Each row is a point on a tangle of strands that fork, close into loops and nearly touch. The rows are in no order.
In the rows, 128 means zero.
Two points are linked if the straight distance between their rows is under 176. Some points are linked to none.
k_532: [122 144 120  82 143 150 152 108 189 131 108  66 130 107 131 137  91 129
 163 197  90 146 186 176 113 129 183  65 141 146 138 187 156 135 130 161
 148  63 168  96 151 142 154 111 137 179 176 163 162 146 137 102 125 136
 162 178  93 167 155 163 154]
k_745: [ 94 125 113 135 110 112 109 112 133 163 172 158 113 166 183 157  96 111
  85 104 103 156 163 120 134 170 154 169 128 133  97  86 142 170  94 103
 100  89  91 147 128 120 146  98 138 118 170  92  81 124 120 109 120  92
  98  98  98 112 151  48 135]
k_242: [ 96 100 153 121 103 110  70 171 132 124 123 143 121  99 144 130 187  85
  95 122  83 185  87 144 179 130 128 181 119 141 101 105 116 148 111 129
 103 108 132 129 141 115 130 153 111 106 118 106 111 170 126  94  84 127
 110 133  87  79 109  92 100]
k_554: [130 136 114 123 133 152 141  79 130 129 158 126 132 168  69 131  89 115
 168 109 152  80 132 153  87 113 115  95 137  80 146 165 147 102  87 152
  73 146 127 127 115 106 142 134 145 164 129 106 138  99 151 101 132 132
 127 109 133 148  96 149 147]
k_830: [100 151 122 151 141 151 148 109 130 147 139 100 130 154 134 144 106 157
 109 109 137 109 103 144 135 111 140  97 164 140 114 134 208 138 141 116
 115 105  88 110 111 170 141  90 142 156 112 124 127 105 120 141 172 132
 126 138 113 141 124  87 153]
k_625: [149 147 149 130 137 141 125 139 117 157 135 125 177 140 106 164 143 117
 171 144 134 158 138 112 105 113  99 140 137 176 120  98 152  98 128 158
 236 127 113 140 137  80 141 179  82 102 135 104 154  63  98 101 138 140
 100 126 177 116 118 198 128]
k_550: [117 151 110 132 143 153 110 153 158 153 100 111 129 153 154 149 152 149
 136 179 100 165 116 153 127 157 139 123 133 167  94 124 167 162 145 124
 157  82 118 133 140 140 149 154  88 116 148 105 142 122 101 109 100 126
 106 125 116 102 129 102 106]
k_906: [139 160  97 150 192 135  93 127 140 119 138 130 164 134 184 116 144 134
  76  89 163 146  90 110 150 139  44 116 173 121 129 146 147 144 207 102
 120 137  74 120 110 171 120 106 122 122 103 146  97 167  95  98 119 116
 110 121 123 146 125  91 131]
k_90: [147 164 167  64 147 100 144 123 157 141 142 129 100  95 113 113 136 112
 138 157  98 146 207 147  93 106 161 110 129 145 163 166  98  95  88 174
 147 138 216 114 113  82 144  99 135 162 136 197 205 140 133 139 133 183
 154 152 103 153 165 179 154]
k_705: [130 106 121 124 123 175 114 119 121 137 122  86 142 164 174 182 113 142
 140 142 131 111 134 172 137 137 130 116 136 121 134 136 133 157 108 146
  88  92 126 161 143 164 139 110  96 150 161  87 124  73 110 101 135 146
 133  97 100  93 122 120 146]
k_794: [155 132 126 102 139 192 132 153 141 152 119 125 148 189 128 160 137 108
 186 153 137 162 117 162 104 129  85 120 143 152 103  98 128 178 144 147
 185  68 110 168 141  94 115 181  76 117 104  70 146  43 123  83 129 148
 116  84 130 101  82 113 109]
k_455: [ 92 101 144 129 117 132  87 159 154 126 144 122 118 135 154 128 161  86
 108 100 102 184 106 151 158 148 143 171 107 148  75 107 138 182 102 108
  99  86 113 137 148 114 135 150 143 114 123  81  92 170 119  77  94 104
 109 124  58 103 130  57 109]
k_442: [116 125 141 127 130 170 132 108 124 147 126  65 136 129 105 145  90 134
 148 124 137  99 120 164 102 100 154 103 127 156 101 143 175 155 117 153
 129  72  99 108 140 144 183 121 150 185 115  92 137 105 125 112 161 137
 161 150 101 146 106 111 153]
k_135: [168 128 118 106 165 193 102 151 128 135 116 103 152 165 186 173 133 127
 168 158 158 160 107 164 134 135  58 124 161 152 113 112 111 170 154 130
 162  74 119 190 151 151 124 156  72 119 110  99 138  60  99  77 135 139
 129  88 110 111 106 125 127]
k_636: [ 99 100 112 130 104 167 145  63 104 140 167 135 131 167  81 148  93 124
 174 121 112  74 169 152  94 102 130 131 147  94 140 115 160 137  91 150
  84  91 125 118 127 135 163 123 129 176 159  88 115  86 178 101 122 154
 137 123 134 140  86 133 157]
k_579: [152  85 134 105 144 136  93 166 150 101 146 116 154 183 106  94 146  66
 160  57 157 123  61 154 118 108 109 134 132 117  98  93  76 156 115 130
 120 126  80 154 160  91  98 172 162 157  71  98  98  72 113 102  92 136
 117  79 110 115  84  91 132]
k_356: [166 105 122 138 133 157 113 109  99 124 132 129 129 132 187 163 107 146
  95 126 160  82 175 118 169 168 116 107 126  90 146 163  86  89  99 122
  78 168 118 185 157 177 132  82  87 129 176 131 104 106 122 136 133 160
 131  98 131  68 156 130 147]
k_389: [118 116 102 161 145 118 133 130 153 113  79  85 106 123 157 111 107 170
 114 193  81 114 158 132 155 161 201  99  71 160 144 142 107 138 142 111
 132  83 159 117 164 183 101 104 110 123 164 165 121 168 130 171 107 110
 161 156 120 104 189 107 126]
k_685: [128 140 171 125 110  98 146 170  97 123 119 109 124  51  75 113 144 123
 120 126 140 177  62  64 136  94 147 154 116 141 107  99 139 117 143 134
 159 167 132 105 116 121 134 105 119  78  78 168 125 175 163 166 182 119
 115 177 127 125 118 172 109]
k_765: [134  97 136 163 119 103 107 119  97 108 103 131 111 140 113 102 132 133
 126 134 119 103 175 108 151 157 127 153 116 115 157 175  61  88  77 129
  96 169 190 147 136 125 112 121 109 121 166 171 148 136 141 171 111 128
 185 125 165  88 176 175 124]
k_601: [151  93 136  89  84  90 109 123 118  93 134 136 134 136  42 121 125  53
 193  82 120 124  81 144 102  64 148 138 136  88 137 123  71 131  74 154
 118 177 112 133 123  77 141 167 204 162  94 133 133  98 140  93  93 136
 108 107 168 126  89 163 128]
k_296: [114 113 111 110  98 193 157 117 123 125 198 132 128 198 108 148 142  92
 149 130 127 127 151 170 109 112 115 143 151 119 106  85 156 207  93 121
 131  63  72 155 111 111 121 174  98 124 128  54  79  35 166  89 111 146
 104  60 133  98  71  88 121]
k_38: [132 131 120 117 171 173  82 148 133 147 161 152 135 142 188 124 120  94
  98  92 143 177 132 133 120 159  51 159 136 151  93  90 107 169 143 104
 126 101  82 174 135 111 124 148 102 116 101  80  80 115  96  67 126 105
 124  89  81  86 115  82 120]
k_846: [137 147 132  75 136 121 135 116 167 150 112 116 112 137 123 155 134  94
 159 171 103 148 126 179  89 138 129  73 142 123 145 192 134 118  89 154
 125 126 179 132 122  91 154 133 124 167 150 141 171 117 115  86 106 155
 135 146 115 157 137 159 136]
k_644: [144 122 162 142 145 126 125 142 141 102 153 134 131 110 103  92 138 136
  79  41 182 117  90  97 152 122 102 115 153  92 127 145 154  85 141 106
  85 170 127 123 100 123 113 117 162 118  95 120 112 168 105 173 144 111
 149 133 105 165 133 110 106]
k_369: [137  87 147 157 148 159 138  89  64 110  95  99 170 129  77 127  78 145
 149 111 136  65 220 137 142 147 136 121 112 143 151 120 108  76 124 155
 142 122 151 149 144 153 110  97 142 140 171 161 116 105 122 171 149 134
 196 137 156 115 159 204 130]
k_372: [124 178  85 155 106 111 158 107 169 139 148 152  90 160  84 144 133 129
 138 173 103 132 115 120  89 137 152 107 140 117 133 109 199 128 111 115
 136 141 131  86 124 120 114 161 109 118 144 130 136 127 165 142 122 124
 119 141 158 159 113 106 135]
k_776: [125 171 112 102 134 180 142 164 177 140 111  82 140 154 147 162 157 130
 165 190 106 181 115 176 116 124 139 104 140 160  90 158 192 199 159 120
 191  41 106 124 138 139 155 173 114 127 149 112 122 115 107  63 132 124
 123 123 111 133 111 123 111]
k_375: [ 89 120 145 116  89  88 101 140  92 117 146 186 101  96 112 112 188 100
 139 143  87 167  77 127 140 125 135 216 142 114 137 136 108  98 101 138
 182 163 151 123  97  90 129 146 148 111 133 142 153 150 133 128  96 158
 107 120 170  94  99 171 107]
k_971: [ 90 153 116 132 105  80 142 170 117 114 121 206 120  77 120  87 233 104
 105 130 119 156  53 111 103 140 127 173  85 122 138 111 107 138 172 127
 162 153 122  75  97 120 103 129 118 113  59 146 123 197 140 119  99 102
  71  97 148 128  92 125 119]
k_654: [153 105 122 127 129 167 122 124 124 128 178 122 163 195 102 156 113 106
 166 113 155 125 113 153 117 112  84 132 152 132 118  85 130 150 106 138
 149 107  96 160 135 110 132 164  93 116 122  71 123  42 134 100 125 156
 104  78 151 107  84 116 132]
k_377: [160 129 146  89  88 114 137 127 116 100 146 140 119 115  47 108 119  66
 176  79 149 127 115 116  69  67 142 125 135  70 156 154  76 111  55 157
 106 201 140 129 107  62 140 166 206 152  86 147 148 126 144  96 122 121
 131 105 139 158 101 187 134]
k_713: [141  92 120 124 107 161 147  62  84 118 209 134 169 176 106 147  78 149
 163  60 155  55 160 118 135  68 104 137 152 100 149 103 143 103 113 152
  93 138 118 142  96 138 148 128 127 151 120  85  99  78 132 131 187 156
 103  93 157 142  87 126 153]
k_298: [124  89 141 165 117  71 123 155 126 128  86 129 122  71 120 116 114 165
 104 153 116 119 130 100 156 118 170 126  88 164 132  69 136 106 164 118
 141 143 144 127 135 140 104 138 139  78 111 153 140 168 134 202 121 124
 132 168 123 126 166 141 105]
k_147: [ 82 110 149 111 111  71  96 162  96 109 133 197 133  51 154 113 198 121
  75 103 146 163  94  99 177 138  73 206 137 119 137 117  86 119 137 124
 127 176 131 130 136 100 113 126  93  89 102 140 102 187 135 112  87 118
  86 121 154  86 115 128 102]
k_297: [128 121 143 120 108 178 169  81  98 156 139  77 145 135 109 138  74 147
 159 102 141  83 138 131  90  76 144 116 132 150 112 100 149 151 125 165
 128  71  93 110 136 136 184 108 144 196  96  82 123  59 138 115 188 148
 158 134 141 149  91 126 171]
k_922: [129 142 160 123 114 141 159 120 145 117 136 115  84 127  66  75 136 111
 132  79 139 119  89 117 103 116 155 122 105  80  89 173 156 133 108 127
  67 143 129  79 120 121 152 135 176 174  87 126 125 145 146 137 153  93
 167 139  66 152 113 111 135]
k_896: [124 109 147 128 138 113  86 149 102 109 123 131 160  75 168 132 146 155
  82  93 181 133 106 100 174 155  61 132 150 135 134 141 101  88 131 102
 108 188 148 155 147 120 125 127 112  95 143 130 132 177  96 148 112 141
 137 142 145 119 164 139 111]
k_887: [ 89 125 141 141 108  86 118 161 110 106 150 186 131  64 110  91 218 104
  93  88 133 157  61  94 146 132  99 193 124 109 124  97 118 117 149 136
 150 175 110  97 105 109  99 134 115 100  63 152 104 187 135 133 114 116
  87 112 158 116  87 139 109]
k_566: [ 93 118 159 127  79 101 121 148  91 112 167 166 121  80  63 112 205  76
 131 106 113 168  55  99 143 112 127 212 147 102 117 125 113  99 111 142
 187 182 116 108  93 100 122 133 152 105  88 151 117 162 141 120 131 140
  98 115 168  93  72 162 119]
k_355: [149  94 161 149 145 162 116 111 101 129 107  67 177 118 107 148  68 148
 146 150 126  80 191 149 139 132 149 108 116 195 114  90 105 110 151 188
 206  65 109 150 165 130 128 124 116 147 151 108 132  49 129 158 162 150
 173 138 158 107 126 176 151]
k_119: [136 116 129 153 144 139 157  92  91 129 116 113 161 140  85 143  91 141
 156 115 141  78 186 134 135 134 123 122 130 114 156 126 144  79 108 143
 120 153 153 143 118 156 128  91 118 113 180 132 140 117 123 173 161 147
 164 140 159 128 156 197 134]
k_921: [140 169  74 171 121 125 186 118 187 123 140 159  83 159 107 146 142 150
 141 190 132 123  96 116 113 125 118 102 149  91 156 135 189 128 148 117
 101 159 114 113 101 136  86 126 118  92 155 144 152 111 167 130 129 116
 107 129 163 170 129 110 142]
k_839: [134 138 120 133 141  95 152 152 163 117  62 108  97  99 106 102  96 157
 136 214 106 106 187 104 108 154 190  73  63 159 160 124 100  91 162 125
 173 126 168 115 125 143  76 120 158  90 130 196 157 138 148 191 129 117
 150 168 152 143 172 175 116]
k_815: [145 144 104 158 150 126 158 114 137 126  86 124 130 134 106 144  95 176
 130 156 146  97 153 117 136 140 128 104 126 137 153 115 163 100 136 109
 130 153 142 138 126 173 104  92 137  89 160 148 168 132 127 192 156 136
 133 153 156 150 163 148 131]
k_24: [122 151 138 109 125  90  96 148  94 152  85 175 120 114 181 119 199 151
 122 164  96 149 107 109 137 167 125 172 104 148 141 137  93 131 135 120
 165 150 155 128 144 122 133 142  87 118 138 139 148 157 102 130  67 128
 102 117 144  82 143 166  92]
k_975: [132 127 135 128 124  90 136 165 147 126  63 113 117  62 107 111  99 173
 127 206 103 119 140  89 106 119 216  96  58 172 127  99 112  96 172 132
 176 132 147 110 123 140 102 145 160  84 112 162 147 156 154 205 129 114
 133 182 144 131 171 171 106]
k_430: [137 110 171 149 107  80 148 154  99 116  99 125 132  49  77 119 112 155
 111 132 140 133 124  69 147 102 164 162 104 153 129  69 131  90 146 109
 133 186 157 119 125 130 111 117 143  66 114 154 154 160 155 218 162 124
 147 173 128 148 148 176 102]
k_118: [ 98 189  96 120 133  94 132 153 129 114  87 195 100 107 152  97 232 127
 113 143 103 164  59 127  74 150 116 141  83 124 150 135  96 161 189 112
 146 142 122  75 104 137 106 147 106 130  53 141 137 178 118  98  83  91
  74 100 142 130 111 119 103]
k_480: [138 128 131 112 117 120  86 118 133 135  90 112 104 139 176 118 154 125
 128 170 111 145 114 152 139 183 140 132 114 124 138 205  92 137  84 114
 102 133 171 144 158 129 134 138  95 149 165 117 149 134 118 114  78 149
 130 116 104  92 149 144 108]
k_658: [103 177  85 137 141  83 138 147 124 117  69 173 131 101 170 114 209 150
 114 157 145 138  82  92  98 124  87 126 103 129 181 145 104 143 220 110
 142 177 124 104 106 155 110 140 106 106  75 160 171 178 113  96 121 100
  81 134 181 161 130 141 116]
k_77: [147 158  90 172 123 117 172 115 157 129 113 142  88 149 106 130 104 161
 118 166 150  88 138 101 108 119 120 109 128 114 165 124 181 115 159  99
  98 156 135 125 105 169  87  93 146  82 136 146 176 124 151 174 168 129
 121 152 145 191 140 108 145]
k_511: [149  59 166 101 126 130 128 151  84  98  93  72 172  79 139 139 101 157
 113  93 191  86 101 144 170  88 110  97 136 100 130 134 101  94 156 132
  97 155 164 162 142 127 144 141 161 133 101 119 142 141  87 146 156 113
 192 122  79 155 129 146 115]
k_893: [115 113 119 161 118 112 125 127 114 136 128 120 121 120 209 150  68 145
  79 123  78 114 165 111 171 153 168 133  98 154 123  91 119 148 133 103
 108  87 128 151 154 166 132  56 139 137 175 130  92 161 108 145 141 103
 146 127  85 107 196  61 146]
k_637: [114 124 153 141 140 141 125 127 149 116 140 115 114 132 107  98 134 120
 109  63 160 110  79 138 135 126 133 107 137  80 100 177 154 117 120 132
  61 134 109 111 109 123 125 133 177 164  91 114 114 158 111 134 140 103
 148 127  75 146 121  94 126]
k_368: [ 90 123  96 128 106 142 112 108 138 172 173 146 109 189 143 147 144 105
  96 111  94 166 180 135 124 151 156 179 149 135  87  71 170 192  97  90
 129  81  74 130 122 116 138 161 123 102 150  81  78 122 135 112  91  89
  98  87 105 110 125  43 118]
k_101: [121 103 141 103 122 122  87 140 116 114 120 136 123 121 140 109 140 124
 125 109 183 106  80 141 134 134  98 131 139  84 139 195  78  94  82 141
  70 173 143 146 134  98 117 159 139 122 114 102 135 137 104 111  99 132
 129 108 126 127 116 140  93]
k_802: [138  95 126 171 124  83 117 130 119 117 110 149 102  99 141 115 112 147
  88 130 134 101 164  94 165 158 130 140 115 122 149 128  87 103 106 104
  72 162 169 139 139 144 102  90 121  97 154 149 146 173 134 207 112 126
 172 141 126 119 186 108 113]
k_70: [128  98 133 137 103 174 163  62  79 134 189 124 154 157 103 146  85 145
 171  88 133  64 165 129 109  64 118 128 154 129 135  86 161 144 119 156
 126  94 101 127 115 129 169 125 111 182 115  75 107  43 150 124 179 163
 124 116 163 146  78 129 168]
k_165: [128 102 133 169 114 110 144  89 118 140 143 168 105 139  89 101  75 158
 112  82 144  90 158 106 134 119 139 166 139 117 130 103 158 103 128  96
  94 162 143 105  91 153 113 107 143 121 110 118 140 162 139 202 163 116
 137 145 121 191 149 101 132]
k_244: [103 117 174 117 112  87  96 147  87 130 110 166 129  97 157 122 180 125
 137 155  91 155  89 112 139 133 123 187 127 134 149 156  90 109 106 140
 190 146 176 138 117  88 127 139 123 115 153 147 153 138 106 123  80 151
 133 123 157  76 137 189 106]
k_326: [106 191 114  87 130  94 126 147  85 143  81 214 123 121 183 125 217 148
 122 168  93 169  99 132  94 147 124 184  84 136 152 131  90 155 171 108
 175 147 136  98 116 105 141 121  94 120 104 115 144 165  99 102  85  86
  76 106 150 103 118 147  98]
k_545: [150 174 110 112 138 143 162 109 143  94 157 129 130 165  70 117 117  98
 164 108 161 103 110 143  77 116  98  61 152  64 159 214 146  88  79 148
  64 174 114 129 111  90 121 153 158 135 109 133 122 108 132 101 138 125
 124 103 132 149 107 163 133]
k_335: [ 98 134 105 123 100 184 140 119 137 155 170 131 114 195 115 161 162 116
 130 141 112 159 157 160 115 143 148 144 144 132 101  97 181 180  98 113
 129  86  91 129 124 125 132 177  95 112 156  71  97  88 147 102  94 118
 104  84 123  92  88  73 113]
k_365: [135  94 137 158 155 169 143  99  99 123  99  77 160 127 102 137  83 169
 143 153 113  67 203 151 154 168 157  97 107 175 124 117 129 109 143 168
 177  75 129 133 150 160 107  95 126 146 160 151 106  85 130 167 151 130
 167 146 162 101 138 177 148]
k_662: [137 156 126  89 153 128 166 106 199 136 124  98 103 132 125 111 123 128
 144 201  77 146 223 163 109 155 159  71 120 126 158 169 130 111 132 171
 139  78 212 100 156 114 123 100 110 178 192 190 158 145 155 120 110 142
 176 165 115 135 158 155 154]
k_962: [164 103 157 145 138 135 114 133 116 141 120  92 187 122 107 165 101 132
 163 150 142 115 169 116 119 123 113 125 130 195 115  97 125  94 125 173
 238 113 114 152 157 104 134 159 101 116 158 108 153  59 119 125 140 149
 133 143 177 112 137 200 143]
k_596: [137 165  73 163 164 128 122 129 140 149 110 153 126 138 175 143 154 158
  94 139 152 131 102 102 151 131  86 108 161 128 146 123 150 136 202  87
 109 156  90 136 128 182 105 110 113  85 128 147 137 155 119  99 119 113
  88 143 149 146 133  86 131]
k_463: [131 134 121  93 126 160 130 129 178 116 108  44 161  94 130 153  87 129
 173 184  93 152 133 184 128 111 187  82 122 164 100 187 154 163 136 148
 175  35 123 108 150 157 189 143 146 169 147 124 143 131 109  99 140 125
 155 180  86 161 145 162 141]
k_469: [149 101 127 164 126  89 101 159 114 125 111 141 125  67 189 132 123 140
  65 123 140 123 132  85 184 160 101 123 115 142 131 113  86 118 147  89
 100 161 146 165 170 142 121  95 115 101 162 142 108 190 103 156  89 116
 146 149 111 103 186 106 118]
k_245: [140 171 101 164 193 126 114 132 130 128 160 116 148 136 184 108 132 146
  80  86 148 147  92 103 160 108  69 103 174 129 112 102 178 141 223 101
 161 110  63 112 101 172 120 101 144 144 105 159  90 130 106 108 157 129
 125 135 106 146 119  92 161]
k_248: [ 88 122 124 150  97  97 112 114 118 157 148 148 112 144 234 158  59 123
  74  97  97 131 149 106 155 166 156 163 117 134 108  96 126 152 111 107
  99 103 111 152 129 139 147  67 148 144 180 102  85 149 122 119 143  90
 124 119  98 114 172  56 146]
k_428: [155 152  72 152 141 140 143 133 143 150 108 148 105 135 213 161 153 169
 106 178 153 124 122 106 184 125 109 114 155  97 151 130 132 146 178  85
  88 162  89 151 126 215 100  80 113  73 181 149 131 133 135 105 136 129
 103 135 143 122 138  86 149]
k_320: [104 106 134 109 139 165  92 157 138 131 169 125 124 158 159 119 132  53
 121  80 125 179 138 150 129 149 106 182 118 147  68  85  98 197 113 108
 112  68  88 180 148  95 113 168 156 111 108  61  74 107 113  71 115 103
 116  87  69  86 113  58 121]
k_855: [120  98 106 169 134 123 120 132 126 111 110  78 127 107 192 145 101 170
 105 153  86 114 152 139 177 150 178 121  87 157 129 127 120 156 141 105
 108  72 142 138 167 188 114  81 131 128 161 150  97 177 105 165 134 114
 154 144  73 114 202  81 148]
k_461: [104 150 111 136  92 128 147  91 148 152 170 134  98 167  58 133 125  97
 154 143 100 146 145 147  96 129 164 113 146 116 108 128 184 141  80 127
 144 130 113  76 113 103 156 174 114 148 146 103 121 113 167 124 104 137
 120 143 144 139  87 121 136]
k_980: [132 102 128 109 168 148  70 148 132 121 166 140 164 133 156 117 147 104
  95  69 168 165  85 136 132 144  50 147 137 142 105 118  89 131 135 116
 120 149  94 155 143 100 113 160 108 119  89 100  82 115  95  89  87 128
 113 102 117 102  98 114 118]
k_586: [139  92 128  88 157 121 112 106 101 113 184 128 157 177 176 122  78 139
 116  26 166  69 119 137 129  88 116 112 145  69 132 107  78 114 104 157
  79 120  93 162 123 103 120 150 189 164 103  91  85  91 107 109 136 115
 107  71 122 132  86  67 146]
k_978: [152  73 136 109 148 124 108 124 119 106 164 111 160 184 125 108 104 115
 141  38 162  93  84 161 138  86 123 124 143  95 115  74  73 136 109 152
 106 121  88 147 145 107 126 165 178 167  80  82  95  85 104 113 119 122
 125  74 124 130  94  74 140]
k_671: [144 169 125 140 128 148 128 129 118 146 168 139 147 142  73 129 157  95
 163 120 124 171 105 112  87 131 108 121 138 166 110 121 173 122 116 132
 188 163  82 104 115  86 142 177  99 118  99 125 118  90 103 107 120 142
  91 116 175 124  94 171 130]
k_253: [154 102 133 103 111 123 101 139 132 103 148 125 155 180  60 110 128  47
 183  67 132 131  71 152 105 103 128 133 133 115 113 112  76 149  95 123
 139 145  91 126 136  68 117 190 177 160  82  99 112  62 129  94  86 146
  93  95 155 115  77 135 123]
k_382: [138 169  71 149 142 106 133 137 148 142  69 148 120 141 162 139 182 157
 125 189 127 143  93 106 119 133 106  96 132 137 158 132 140 126 201 101
 126 148 120 123 125 175 111 132  88  91 122 151 167 148 121 100 103 110
  87 144 160 145 132 120 117]
k_379: [110 168 146 118 139 106 123 165 122 112  89 144 127  61 158 103 179 120
 126 136 164 152  57 115 127 133  84 124 148 117 151 191 123 135 159 117
 147 170 163 123 104 104 136 114 134 129 102 179 171 179 100 124 142 127
 110 150 165 161 152 181  92]
k_677: [105 155 135  97  92 135 148 100 156 155 169 118 109 154  69 145 128  69
 155 147  71 167 182 142  69 115 176 109 141 147 105 123 154 164  91 147
 186 110 121  73 125  95 176 200 128 166 157  99 124 103 166  85  85 151
 130 162 151 123  73 126 126]
k_495: [111 101 149 115 114  92  82 163 129 126 123 167 129  65 174 120 173  98
  86 114 116 167  87 115 184 148  89 169 124 135 100 112  96 132 132 123
  92 139 132 140 149 107 130 128  98 100 118 126  84 192 121 105  93 107
 105 147  97  90 130  95 101]
k_93: [133 162 142  81 126 151 127 160 188 141  99  78 152 106 141 146 117 124
 154 203  76 168 137 165 108 121 172  86 117 181  87 170 165 175 138 148
 218  49 130 103 142 119 166 174 123 150 155 116 143 122 105  80 125 134
 117 164 105 147 131 148 123]
k_196: [131 147 117 141 168 145 130 110 119 134 160 119 145 152 181 149 100 167
  82  75 150 119 109 133 167 101  91  99 176 134 126 114 173 113 170 106
 106 128 100 137  90 166 121  80 146 139 127 137 116 112  99 146 199 133
 122 133 126 144 132  78 155]
k_670: [157 139 141  99 165 132 167 106 157 129  96 117 113 122 115 114 123 126
 151 182  95 118 237 152 115 142 152  87 111 139 164 189 109  88 107 173
 147 110 212 127 131 110 100  87 110 153 175 212 162 133 138 136 122 153
 161 165 118 150 174 188 143]
k_660: [139 120 140 164 130 103 125 137 133 107 140 162 133 103 120 107 108 156
  80  74 178 108 116  76 129 127  88 139 140 116 147 108 137  97 149  86
 102 191 146 119 103 133  90 110 149  79 108 134 138 177 121 194 149 123
 123 152 133 186 157 103 111]
k_420: [154  83 130 156 128 137 105  95  92 125 107 129 124 148 138 133 117 139
 123 133 145  85 185 112 152 167 125 125 125 102 160 183  62  77  72 122
  74 156 150 167 160 155 126  98  91 140 177 140 127 116 139 147 108 143
 157 109 134  70 169 154 134]
k_13: [183 137  94 145 126 159 134 128 137 146 105 139 104 113 213 166 141 154
  97 172 139 123 156 113 190 162 117 107 133  98 147 162 127 122 141  95
 101 163  98 172 157 202 129  69  86 114 184 160 112 118 125 116 131 158
 111 105 124  81 147 107 146]
k_206: [132 130 113 138 156 128 164 129 166 101  67  86 112 119 113  95  77 167
 142 207  92 103 197 135 133 166 192  78  59 149 147 138 114 124 158 130
 150  80 170 101 138 165  92 107 145 129 138 200 132 156 157 183 137 107
 179 179 135 144 174 143 121]
k_341: [126 164 128 139 115 121 174 104 155 133 121 136  70 143  67  93  97 140
 129 116 139 126 118 113  87 115 160 127 107 110 112 138 165 138 128 105
  72 132 138  63 108 132 148 103 154 159 111 138 153 151 187 170 169 104
 173 156  87 195 135  97 137]
k_665: [120 142 144 133 129 105 138 134 158 136  94 102  98  95 102 111 105 132
 133 174 109 142 122 144 111 129 172 106 104 139 108 141 148 129 121 134
 132 120 163  91 120 126 140 119 133 132 142 143 174 164 146 167 140 135
 151 171 120 156 151 145 112]
k_698: [125  83 114  99 126 134 134  72  91 132 218 149 162 187 152 136  70 144
 132  25 142  50 161 121 130  76 111 139 157  92 149  96 102 101 112 147
  80 123 102 151  91 121 129 141 159 161 107  90  73  76 121 118 164 135
  99  79 151 144  86  90 159]
k_86: [114 145 200  90  94 112 161 188  74  96 111  99 121  38  83 119 149 111
 122 110 175 165  68  68 137  91 119 151 154  90 135 150 119  85 123 128
 137 186 165 124 119  99 156  80 125  82  77 171 118 156 160 148 209 119
 126 159 100 131 121 191 106]
k_552: [129 168 148 107 128  82 139 151 160 128 120 132  86  96 102  97 120 108
 132 162 106 151 169 143  95 125 152 123 107 124 137 155 105 108  90 156
 134 154 212 106 102  80 150  92 148 139 148 180 193 158 154 162 148 154
 161 148 123 166 149 168 129]
k_882: [112 143 125 146 102 129 173  88 132 140 126 160  92 154  87  79  77 167
 136 104 119  88 173 115  97 117 149 179 108 104 118 122 164 118 127  97
  66 122 150  84 116 139 145 107 156 162 119 131 154 147 176 188 166 122
 170 137 100 210 139  92 142]

How many points has the smallest loop of links through each point below? Write - if it is on no loop.
k_566 | 8
k_882 | 7
k_776 | -
k_13 | -

A tip is a point with one link. Name the tips that can be reached along the links from each point below, in the order of the rows.
k_420 | k_377, k_896, k_545, k_980
k_776 | k_550, k_665
k_335 | k_135, k_86
k_119 | k_671, k_677
